The views of a scene show one set of named points, each view turned or mirrored, and shifted as a whole, with a little noise and some points left out.

Scene 1
View 1
rikal: [ 23 -16   3   0  -2 -15  14  20  16 -31 -18   7   4  17 -25 -24 -19 -17
   0  -4  -9   7 -17   6 -11   4]
dero: [ 25   9   8 -21 -16  13 -16   2   9  -9 -33   3  -7  -7 -26 -16   9  -8
  11   4  -4   8  -8   1   0  14]
Menap: [ 18  -6   7  -1  -4  -9  11  19  15 -19 -18  -1  -3  11 -19 -16 -12  -9
   5  -2  -8   8 -12   6 -10   7]
zov: [ 32  -3   2 -19 -15   8 -14   1  11 -23 -35  18   0  -1 -31 -25   4 -17
   4   3  -4   5 -13   1   0  11]
vad: [ 17  11  10 -21 -17   9 -12  10   9  -2 -25 -10  -8  -4 -18 -13   2   0
  19   2  -4  16  -6   1  -1  18]
Napuz: [ -2  37  31  16  -1   4  24   2   0  23 -17 -33 -36 -11  -1  25  24  17
  -3   4  -9  -5   2  18 -20   7]
fike: [ 28 -11   6  24   8 -16  29   1  13 -40 -27  24  -3  16 -32 -11   3 -25
 -29   0 -12 -18 -19  13 -19  -8]
kena: [ 31  -5   6   8   1  -5  12  -4  11 -33 -33  26  -4   6 -33 -14   8 -24
 -19   3  -9 -13 -16   9 -13  -2]
telob: [ 34   0   3 -13 -11   8 -10  -3  10 -26 -38  21  -2  -1 -33 -21  10 -21
  -4   4  -4  -3 -14   2  -3   8]
ropi: [  1  12  19   4  -4  -7  19  21   9   6  -9 -27 -18   5  -5   4  -4  11
  11  -3  -8  10  -5  10 -15  10]
Bap: [ 22   7  10  -7  -9   4  -1   3   8 -12 -29   4  -9  -1 -24 -11   7  -9
   0   4  -5   2 -10   6  -7   9]
nula: [ 27   6   4 -31 -21  15 -25   3   9  -9 -34   5  -2  -7 -26 -23   5  -9
  18   4  -3  15  -9  -2   4  19]
View 2
ropi: [ 29   2   0  27 -16  16   8 -14 -12  12   7   3 -14 -27 -38 -10 -14  17
  10  22   9  -1  13 -19 -21  14]
rikal: [  0   1   1  11 -17   6   5   4  -9  -1  24   0 -16 -14   1  19 -31  -3
  11 -14  -6  -8  18 -14   0 -10]
dero: [ 30   6   9  22  -4  -3   2 -34  16  -3  14  -1  -9 -25 -12  15  -4   3
  11 -10 -14   7 -15 -27   0  -7]
vad: [ 33   2   9  21  -4  -4   4 -33   9  -6  15   0 -11 -28 -22  11  -5  12
   8   0  -4   6  -7 -36  -8  -2]
Napuz: [ 44   9  -5  44 -19  31   8 -29  -4  34 -13   2  -7 -33 -54 -28   2  13
  18  34  -1   3  -5   0 -20  27]
kena: [  8   9  -2  23 -20  16   4  -7   4  14   9  -3  -7 -15   4  13 -18 -17
  20 -18 -23  -5  -3   6  11  -8]
telob: [ 16   9   4  21 -12   5   2 -25  17   3  13  -4  -5 -19   6  21  -9 -16
  17 -26 -28   3 -17  -6  14 -14]
Bap: [ 24   7   3  24 -12   7   4 -23   8   7  10  -1 -10 -22 -11  10  -9  -2
  16  -7 -13   1  -7 -15   1  -3]
Menap: [ 10   2   2  17 -14   7   6  -4  -6   2  19   1 -15 -17  -9  11 -24   3
  11  -5  -4  -5  13 -16  -4  -4]
nula: [ 30   4  12  17  -1 -13   1 -37  20 -10  19  -2 -10 -26 -10  22  -2   4
   9 -14 -14   8 -16 -38   0 -10]
View 3
telob: [ 16  31   3  11  -6  20 -25  24   9  14 -17 -25  -8 -25  13 -24 -24   6
  -7   3 -12 -26 -26  10  -2  35]
nula: [ 18   7   4   0   7  24 -28   8   8  19 -25 -39 -20 -24  12 -13 -21   7
   5  -9 -38 -28 -35  32  -9  15]
zov: [ 12  17   1   8  -4  21 -23  17   8  13 -19 -33 -12 -25   9 -18 -22   7
  -3  -2 -22 -28 -30  24  -4  27]
fike: [  1  40   3  18 -17  17 -10  32  12   1  -5   2   6  -5   8 -15 -12   5
 -14  17  20 -26 -19  -4  19  38]
vad: [ 20   2   7  -5  14  25 -23   4  11  21 -23 -25 -21  -7  14  -2 -13   3
  14 -11 -33 -25 -37  30  -2   4]
Menap: [  2  11   1   6  -4  20 -12  14  12   5  -8 -12  -6  -2   5  -1  -8   5
   0   4  -5 -31 -28  21  14  16]
rikal: [ -9   5  -4  10 -13  19  -5  14   9  -2  -4 -12  -3  -4  -1   0  -9   7
  -5   8   0 -34 -26  25  19  17]
dero: [ 21  13   6  -1   9  24 -27  12   9  20 -22 -28 -16 -16  15 -12 -19   5
   7  -8 -30 -25 -34  24  -6  15]
ropi: [ 19   1  12 -10  23  23 -13   4  17  21 -14   6 -12  27  17  17   4   0
  20  -6 -10 -24 -35  20  16 -11]
Napuz: [ 45  25  27 -15  41  25 -27  12  22  38 -23  25 -12  38  36  11   5  -8
  28  -9  -9 -13 -36  -5  10 -12]
Bap: [ 18  19   8   2   5  21 -22  15  11  17 -18 -15 -11  -6  14 -10 -13   4
   4  -2 -15 -26 -31  15   3  16]
kena: [  8  33   4  12  -7  19 -17  27  12   8 -11  -7  -1  -9  11 -15 -16   4
  -8   9   4 -25 -25   3  10  31]
View 4
telob: [-20  -5 -15   7  12  13 -13  13  -6  24  -5  14 -12 -14  14   8  -4   8
   3  23 -13 -32  -4  29  -2 -23]
nula: [-32   1 -15  -4   0   1  -9   7   5  33  -4   7   4  -1   8  26 -11   0
 -23  12   0 -38  -9  37   7  -2]
vad: [-33   3 -12  -4 -12  -2  -8   4  11  23  -9   5   9   8  -1  25 -10   7
 -21   9   6 -28   5  29  -1  11]
zov: [-23  -4 -12   1   8   5 -10   9   2  26  -5  11  -8  -9  14  16  -5   0
 -10  21  -4 -31 -12  31  -2 -13]
kena: [-13  -7 -10  13   7  12 -14  12  -2   6 -12  19 -20 -12  11   1   2  14
  16  24  -9 -15   5  19 -18 -20]
dero: [-30   2 -14  -1  -2   4 -10   9   4  27  -8   7   5   0   5  21 -10   8
 -15  12  -2 -34   1  31   2  -3]
rikal: [-11  -7  -2   5   1  -2 -15   0  15   2  -9  19 -24  -3  14  10   7  -3
   0  25  14   0  -8  19 -30  -4]
fike: [ -3  -9  -6  17   8  14 -17  10  -1  -7 -14  25 -34 -16  14  -8  10  17
  31  30  -7  -1   8  12 -33 -25]
ropi: [-29   4  -7   0 -30  -5  -9   2  18  -4 -21   9   6  18 -13  17  -5  23
  -5   7  12  -3  31  12 -24  24]
Napuz: [-34   9 -14   5 -35   5  -8  11   4  -6 -27   8  17  19 -26   8 -11  48
  12  -1  -9 -13  60   6 -17  19]

In a view up to two points have been moved. Name them for each view, in the order of its rows, or write -.
view 1 | kena, telob
view 2 | -
view 3 | fike, Menap
view 4 | Napuz

Scene 2
View 1
nen: [ -2   0   5   1   2   5   1   0  29 -16  18  11 -11 -21   9  -5  -5 -13
 -26  -2 -19  -2  -3  16 -10  11]
geb: [ -6  -1  14   2   4  -1  -1   5  21 -18  11  17 -13 -30   6  -7  -5 -20
 -21   1 -11  -9   1  15  -3  -5]
kof: [  1 -15 -16  18  -3  19  25  -1   5   0   1 -13 -11   9  15  16   5  -2
  -9   3  -3   0 -13  -3   5  10]
gil: [-11 -31  -6  29   0   2  31  11   6 -38 -17  -2 -21 -32  23  -7   9 -19
  21  -7  32 -19  27 -13  23  12]
nusit: [ -4  -4   5   5   3   2   4   2  30 -23  14  13 -13 -28  11  -9  -4 -16
 -20  -4 -13  -6   5  13  -6  13]
Dafiv: [ -2  -5  -2   7   1   7   9   0  26 -17  13   6 -12 -17  13  -3  -3 -11
 -19  -3 -13  -3   0  11  -6  16]
maz: [  2 -10 -14  13  -2  15  18  -2  22 -11  11  -6 -11  -3  17   6   1  -3
 -15  -1 -12   2  -5   5  -4  25]
bilu: [  2 -11 -14  16  -3  19  21  -2  10   0   6 -10 -10   8  15  15   3  -2
 -14   3  -9   2 -14   1   0  13]
tage: [ -6  -8   9   9   2   4   9   7   9 -13   3   8 -14 -22   8   0   0 -18
 -11   3   0 -11   0   7   5  -9]
lifet: [ -8   1  23   0   4   1  -4   7   4  -1   7  16 -11 -20  -1   2  -5 -22
 -22   9  -9 -12 -12  14   2 -32]
gazez: [ -2  -3   6   7   1   9   7   3   8   0   8   4 -10  -7   6   8  -2 -12
 -20   6 -10  -5 -14   9   0 -10]
Tofo: [ -9 -12  11  11   3   0   9   9  10 -22  -1  10 -16 -30  10  -6   0 -22
  -5   1   8 -15   8   5   9  -8]
View 2
kof: [-17   0  -1   0 -25  -1   7 -23   3  16  -7  -7   1   4  -1   8  34  -6
 -33   1  11 -26  -3   1   3  -4]
geb: [  5  11   1  -7  14   0  -4 -29   0 -14   5  -9   3   1   3  -2   0 -27
  -7 -34 -17 -15  -3  -2  14 -16]
gazez: [ -1   6   0  -9  -8   7   4 -27   1  -2  -2  -9  -2   5  -3  14  17 -20
 -17 -18 -10 -24  -2   1   8 -18]
lifet: [  6  15  -1 -15  -2  13   8 -28  -3 -18  -2  -5  -7  12   2  20  11 -27
  -2 -31 -30 -23  -4   5   9 -27]
tage: [ -5  12  -1  -5   1   0   0 -25  -2  -9   0  -6   2   5   9  -4  14 -19
 -12 -26 -12 -17  -4   1   9  -9]
nen: [  5   3   2  -2  13  -3  -8 -31   3  -3   7 -16   7  -7  -9   0  -3 -27
 -17 -26  -5 -15  -1  -7  18 -16]
Tofo: [ -8  19  -2  -5   4  -2   1 -22  -3 -16  -2  -1   2   8  21 -15  16 -18
  -7 -33 -17 -14  -7   4   8  -2]
maz: [ -8  -5   2   4  -3  -9  -6 -27   7  14   2 -14  10  -9  -9  -4  13 -14
 -34  -9  16 -18  -1  -8  13  -3]
bilu: [-12  -3   0   0 -18  -3   2 -25   5  15  -4 -11   3   0  -7   6  26 -10
 -34  -3  12 -23  -2  -2   7  -6]
nusit: [  3   6   2  -1  17  -7 -10 -29   2  -6   6 -12  10  -6   1 -11  -3 -26
 -15 -30  -6 -12  -3  -7  17  -9]
View 3
bilu: [  2  -4   2  19  -2  -9 -11  11  -2   8  -3   0  -2   3   6  -1   3   8
  -2 -14 -15  20  22  13 -18   0]
tage: [ -1  -2   1   2  -7  22 -14  15  12   1  -3 -14 -11  -5 -10   4  -3  14
   7   2  -4   0  19  -9  -4  -4]
lifet: [  4   9   4  -7  -7  41  -3  33   7  -1   1 -21 -24 -11 -13  -1 -10  29
  -3  -1   1   4  24 -16 -19   6]
nen: [-12   2  -4  -4  -6  22 -22  18   7 -10   1   5  -9  -8   1  -8  -4   6
   1   7  13   8  28  -2  -7 -13]
geb: [ -7   1  -2  -7  -8  34 -17  20  12  -7   0  -9 -14 -10  -9  -2  -6  13
   4   9   9   0  24 -12  -4  -9]
gazez: [  2   3   2   4  -5  18  -8  24   2   3  -1 -10 -14  -5  -4  -3  -4  19
  -3  -7  -5  12  23  -2 -20   3]
Tofo: [  1  -4   2   3  -7  27 -14  12  17   3  -5 -20 -10  -5 -17   9  -3  15
  11   6  -6  -6  16 -15   3  -5]
Dafiv: [-10  -3  -3   3  -5  13 -21  12   8  -5  -1   3  -5  -5   1  -4  -2   4
   5   5   5   7  24   1  -4 -14]
nusit: [-12  -2  -4  -3  -7  22 -24  12  12  -9   0   1  -7  -8  -4  -4  -3   4
   6  11  11   1  25  -5   1 -16]
gil: [  5 -23   3  23  -7   3 -21 -15  32  17 -15 -28   6   5 -28  27   8   3
  29   7 -29 -17   0 -12  29 -10]
maz: [ -6  -6  -2  14  -3  -5 -20   7   2   1  -3   7   1   1   6  -3   3   1
   2  -5  -5  15  23  12  -8 -10]
kof: [  8  -5   4  24  -2 -12  -7  10  -2  14  -5  -6  -2   5   2   3   3  12
  -1 -19 -24  20  17  13 -18   3]
View 4
geb: [ 12  32 -28  -5 -13  11 -17  32  12  21   3 -15  -9   1  -1  10  -4   5
  -4  19  -4  -3   1  24  37  22]
gil: [ 27 -17  -6  20   4  35  18  30  10 -17  -2 -19   7  34 -25  16  13 -13
  -1   0 -26  15  -1  22  32 -13]
lifet: [ 30  38 -23  -9 -11   1 -21  22   2  21  14 -12  -7 -11   1  24 -13   6
  -4  19  -4  -7  -8  21  28  29]
tage: [ 19  20 -21   1  -5  15  -9  24  10  12   5 -20  -2   5  -2  13  -9   1
  -5  13  -6   1   1  17  27  14]
maz: [ -1  12 -19   8   2  27  -7  13  20  14   2 -36   4   9   8  -4 -27   1
  -7   7   3   8  16  -1  10   5]
nen: [ -3  28 -30  -2 -10  18 -18  28  19  23   0 -25  -6   3   7  -4 -14   5
  -7  17   4   1  11  13  29  19]
kof: [ 21   8  -9  10  10  21  -3  -2   9   8  11 -35  11   3   6  13 -35   0
  -8   1  -2   7   8  -7  -5   3]
gazez: [ 20  27 -20  -2  -3  10 -16  13   7  18  11 -23   0  -5   6  15 -24   4
  -6  12  -1  -1   2   8  14  19]
Dafiv: [ -1  19 -26   3  -6  23 -11  25  20  19  -1 -28  -3   8   3  -3 -15   3
  -6  13   1   4  12  10  24  13]

In a view up to two points have been moved. Name them for each view, in the order of its rows, or write -.
view 1 | kof, tage
view 2 | maz
view 3 | Tofo
view 4 | geb
